A landscape with many valleys, sampled at points; each row gives a point and its height.
A ball rolls from a point to the lowest of its 2 nearest points, and stops where none of them is lower. Distance is the straight distance between rows; heights are no part of it.
(166): [ 85 121 122 149 156 161 144 130 143 139 180 121 167 139  91 107 156 191
 102 116 131 167 151]  height 518
(659): [129 134 128 112 115 129 143 127 133 154 174 108 126 156 113 129  80 167
 113 138 175 147 126]  height 626
(73): [142 117 160 126  93 102 103 116 120 134 103  68 140 126 135 112  88 118
 133 133 129 106 103]  height 344
(394): [154 102 156  86  85 139 119 120 128 124  97 120 159 124  96 137 136 115
 114 140 161 115  92]  height 318
(45): [130 100 182 159 100 149  94 132 115 111  40 135 159  90 113 134 103 117
 132 165 121 109 117]  height 183
(714): [148 132 144 155 180 203 105 160 146 127  64 157 149  99  97 155 142 137
  83 129 135 126 153]  height 559
(41): [144  91 129 102 145 173 141 147 131  87 118 128 157 121  81 139 144 141
 126 126 167 151 130]  height 353
(199): [139 130 148 138 144 136  84 112 139 115 105 117 135 102 138 170 137 100
  92 129 159 124 126]  height 657
(984): [126  98 104  98 145  61 154 134 136 144 169  99  77 132 135 126  97 157
 143 104 163  97 112]  height 566
(502): [106  94 135 173 123  99 165 111  92  85 110 192 133 163 162 139 158 126
 209 145  66 156 152]  height 632
(484): [115  76 155 111 138 165 144 116 119  74  63 129 138  86 102 171 161 107
 106 115 136 101 136]  height 120
(783): [ 99  87  92  70 126  92 161 114 147  92 143 117 103  82 128 143 171 118
 170 111 181 100 116]  height 371
(401): [124 106 156 140 127  85 124 110 135 110 141  97 137 118 146 116 116 144
 130 115 120 109 123]  height 397
(682): [ 87 108 119 159 133  62 164 132  87 100 167 192 143 169 157 119 138 139
 206 149 109 151 155]  height 603
(357): [160 159 134 143  76 158  96 118 141 195 127  82 123 153 120 114  84 140
  79 138 118 141 110]  height 611
(775): [117 181 138 191 162 107  84 125 148 164 150 110 112 113 160 102  91 152
 141 123 106 131 125]  height 514
(985): [167 144 115  98 181 208 128 159 150 130 141 114 141 128 108 130 136 130
  80 120 137 141 149]  height 621
(404): [209 145  80  87 156 194 133 153 103 130 105 148 166 159  94 184 166  76
  57 142 125 140 115]  height 658
(946): [102 158 122 175 178 113 111 137 151 134 154 186 137 124 152  76 152 158
 147 120  97 152 159]  height 691
(648): [118 164 138 139 131 158 117 123 139 165 144  93 147 151 126 113 108 176
 113 120 144 155 143]  height 594
(137): [115  62 130  95 141 126 157 131 134  66 127 153 148 101  97 123 147 149
 169 137 158 133 125]  height 399
(973): [116 141 155 190 147 128  93 123 120 119  66 149 147 117 184 103 113 140
 166 154  80 140 155]  height 395
(803): [107 122 148  52  78 107 137 104 143 134 107  99  71  84 135 135 138 102
 159 123 141  77  81]  height 433
(103): [191 136  95  61  77 145 155  99 109 158 128  90 106 179 116 180 138  87
  79 118 128 120  86]  height 642
(649): [ 58 191 125 177 147 104 115 140 125 189 170 128 146 137 144  67 114 183
 156 118 100 149 154]  height 743
(757): [142 159  84 122 138 140 131 134 137 184 183  90 127 184  95 136 127 143
  86  98 159 149 104]  height 684
(352): [108 135 142 120 161 119 134 141 124 120 201 127 121 132 126 112  93 165
 123 132 146 152 138]  height 650
(732): [102 120 134 105  88  72 151  92 127 117 115 120  69  90 149 139 124 113
 202 123 129  88 101]  height 493
(822): [194 164 106 104  94 185 134 108 105 159 121 128 152 177 117 172 140  98
  56 146 102 150 103]  height 685
(234): [120 119 153 131 104  57 126 122 109  85 142 168  93 125 162  99 125  85
 192 141  82 117 113]  height 525
(928): [128 146 162 179 138 182 109 137 150 121  63 146 130  98 126 128 115 131
  98 118 115 129 156]  height 520
(206): [158 139 148 171  84 152  75 124 138 170  78  81 141 109 127 117  81 121
  93 165 105 122 117]  height 581
(155): [116  86 129  97 117  93 120 104 145 113 139 111 145 122 143 126 156 134
 114 113 163 111 126]  height 441
(148): [171 191 134 130 130 216 114 126 117 178 106 122 171 161 111 160 137 122
  56 143 107 154 122]  height 711
(519): [143 103 176 121 124 179 115 138 126 108  69 147 166 117  88 142 122 133
 115 147 145 135 121]  height 285
(345): [120 106 169 133  96 107 130 116 111  82  85 178 110  86 146 120 136 105
 195 158  90 109 113]  height 491
(311): [117 130 136 166 126 102 133 122 128 106 101 168 120 124 166  97 107 129
 177 127 109 141 148]  height 444
(121): [169 114 132  75 103 114 118 123 134 146 141  88 126 160 110 130 116 113
  96 110 163 115  88]  height 227
(299): [152 173 139 132 197 211  90 150 142 149 111 134 161 120 111 143 151 147
  85 130 128 141 140]  height 596
(340): [ 79 168 121 149 175 104 127 149 129 197 198 107 141 139 120  95 108 190
 124 112 134 131 133]  height 770
(733): [152 137 134 192 106 101 122 123  99 113 109 185 116 159 193 115 130  94
 201 164  43 141 156]  height 740
(955): [174 105 147  86 128 196 151 146 103 114  45 134 156 115  78 182 138  86
  81 130 137  93 127]  height 377
(513): [114 154 122 184 125  80 128 130 115 116 166 189 100 173 194 110 129 105
 177 140  68 157 172]  height 728
(190): [131 114 158 166  95  96  91 115 120 116  59 109 143  98 144 125 101 105
 164 150 121 110 111]  height 273
(477): [115 125 145 140  63 103 119  90 137 120 143 108  76  95 123 136 106 117
 132 121 138 112 102]  height 541
(443): [137 138 137 142 128 146 117 120 158 142 105 139 135 120 145 111 119 160
 104 126 143 130 142]  height 560
(1017): [118  90 128  60 104 132 152 104 144 104 109 112 122  81 115 161 186 109
 133 119 163  94 114]  height 317
(622): [ 95  98 166  94 100 141 150  96 128  89  64 120 125  71 132 155 164 115
 136 129 119  82 125]  height 229
(18): [173 182  95 117 142 184 129 132 136 184 154 113 163 177  99 140 146 134
  79 115 138 158 114]  height 705
(888): [152 132 161 144 115 155  97 138 129 125  56 127 128  90 113 168 123  73
  75 129 143  90 126]  height 630
(671): [118 107 172 144  74 149 130 107 138  99 111 130 114  98  99 119 112 126
 116 133 115 127 110]  height 574
(584): [176 143 123 136 138 184 111 149 141 148  79 145 148 119 106 163 151  97
  45 122 145 111 140]  height 597
(536): [ 65 138  93 147 209  97 146 181 126 129 206 156 130 130 126  82 137 171
 143 121 113 152 171]  height 692
(313): [125 107 150 180 142 135 134 125 147  96  84 173 127 101 135 102 133 127
 134 115 100 125 138]  height 480
(661): [104 103  97 135 124  54 145 126 147 108 161 152  88 121 137  98 135 115
 159  89 144 112 121]  height 506
(845): [101 119 120 108 101  59 151 111 121 134 143 117  73 125 148 118  80 143
 186 123 146 103 124]  height 538
(587): [ 91  87 144 160 158 125 154 118 115  87 106 186 151 137 149 129 137 182
 182 147  95 164 160]  height 664
(285): [114 123 128 138  73  47 147 120  85 110 137 147  84 164 183 105 133  62
 222 139  65 111 132]  height 549
(69): [191 118 104  63 110 177 180 130 105 119  80 100 151 144  91 167 147  85
  95 118 143 102 105]  height 294
(977): [204 128  90  73 144 178 161 143 117 132 127  92 149 179 112 135 135  99
  80 107 130 133 116]  height 357
(324): [ 85 146 131 147 162  90 126 148 127 123 185 165 128 141 147  82 111 152
 157 132 125 154 153]  height 670
(971): [175 131 121  38  65 149 157 108 113 155  88  78  99 138 112 181 144  71
  97 125 129  82  83]  height 608
(437): [191 142 135  95 130 164 117 143 121 148 103  92 148 163 118 142 110  95
  84 120 139 118 106]  height 306
(537): [115 139  79 123 165 184 145 155 136 148 189  93 171 166  83 128 176 163
  85 111 147 166 152]  height 484
(843): [101 182 155 182 181 137  83 127 135 150 112 134 151 115 171 111 116 164
 172 142  95 149 157]  height 457
(270): [136 102  65  93 163 117 145 154 147 122 189  87 101 128 114 124 121 140
  92  92 170 125 140]  height 434
(520): [105 147 129 184  83  85 105 112 135 120 147 138  76 118 133 101  86 108
 165 123 120 138 115]  height 508
(393): [ 89 159 134 209 142 110 128 126 124 129 147 186 136 155 165  89 142 149
 178 131  51 152 160]  height 712
(877): [116 124 158  59  54 137 137 107 133 149  64  87 109  85 119 148 158  79
 113 125 127  56  82]  height 507
(52): [ 98  94 116 148 166 121 121 130 144  96 168 125 166 126 125 124 163 171
 110 128 144 146 153]  height 509
(281): [121  92 163 115 118 106 123 119 138  85 114 170 130  89 120 128 157 118
 160 135 140 118 102]  height 447
(644): [ 66 185 124 157 192 128 102 140 129 169 174 151 156 117 138  78 169 192
 159 114 102 146 165]  height 715
(279): [136 162 150 168 109 124  67 124 147 163 112 109 111 105 148 108  73 133
 129 152 120 131 112]  height 552
(23): [115 121 169  79  63 118 104 115 124 119  80  97  83  83 139 128  97  87
 149 145 130  95 104]  height 372
(986): [167 115 148  77  64 152 145 107 120 151  72  95 119 105 125 161 127  92
  83 145 117  70 107]  height 564
(183): [123 129 140 207 102  97  84 115 102 113  54 142 137 108 171 112 114  96
 182 155  76 129 130]  height 339
(847): [105 137 117 164 124  95 120 121 152 110 141 145  99 123 147 109 115 120
 148  94 154 142 138]  height 479
(988): [ 80 156 136 181  99  68 106 129 102 126 170 148 107 149 152  95  74 132
 178 156 106 164 135]  height 540
(434): [185 145 112  59  73 157 145 115  92 152  73 138 131 148 108 196 154  55
  59 147 110  86  95]  height 652
(495): [179 122 105 109 158 143 119 130 149 116 134 101 118 111 113 169 145  91
 101 109 175 110 111]  height 675
(861): [146 156 159 121 112 202 114 122 129 132 138 118 158 154  99 144 128 136
  76 146 135 168 126]  height 734
(176): [101 135 116 149 158  36 120 139 121 147 186 113  74 154 164  98  78 138
 154 108 118 115 129]  height 561
(476): [ 68 128 128 160  94  46 163 129  66 112 183 174 108 167 164 112  93 123
 192 156  96 152 147]  height 573
(431): [ 96 146  82 130 210 148 143 181 144 156 222 126 135 108  93  91 143 190
 128 121 138 146 153]  height 710
(237): [137 152  85 117 188 155 132 150 157 154 188 123 128 124 102 137 126 168
 122 119 171 158 136]  height 726
(972): [183 156  76  97 106 148 138 116 133 171 157  98  92 193 100 149 126 113
  74  98 147 153  99]  height 666
(827): [ 83  78 120 115 140  73 127 131 125  77 175 142 147 130 133 113 150 138
 140 126 155 135 143]  height 481
(392): [ 93 115 144 173 177 159 141 119 130 126 115 149 164 125 136 136 133 198
 156 128 117 162 158]  height 697
(369): [148 104  63  97 138 145 149 146 142 123 180  83 146 160  95 140 157 134
  81 104 166 142 136]  height 456
(568): [184 107  89  91 179 214 130 162 129 111 111 110 167 132  94 162 168 115
  73 129 145 139 140]  height 637
(866): [107 112  90 131 184  48 139 157 138 126 198 129  92 139 135  96 108 146
 135  92 141 122 125]  height 535
(267): [ 98 114 111 128 131  54 188 123 114 123 173 163  90 131 175 114  97 149
 181 138 130 122 144]  height 577
(604): [115  76  63  69 137 115 151 140 140 104 171 109 106 120 118 137 153 141
 130 124 194 126 147]  height 408

Where does a ball stop that starts at each point below?
(537) -> (484)
(206) -> (45)
(733) -> (847)

For each start below, name every point that the ball comes to, in order.
(587) -> (502) > (682) > (476) > (988) > (520) > (847)
(285) -> (234) > (345) > (281) > (137) > (41) > (519) > (45)
(166) -> (537) > (369) > (270) > (604) > (783) > (1017) > (622) > (484)
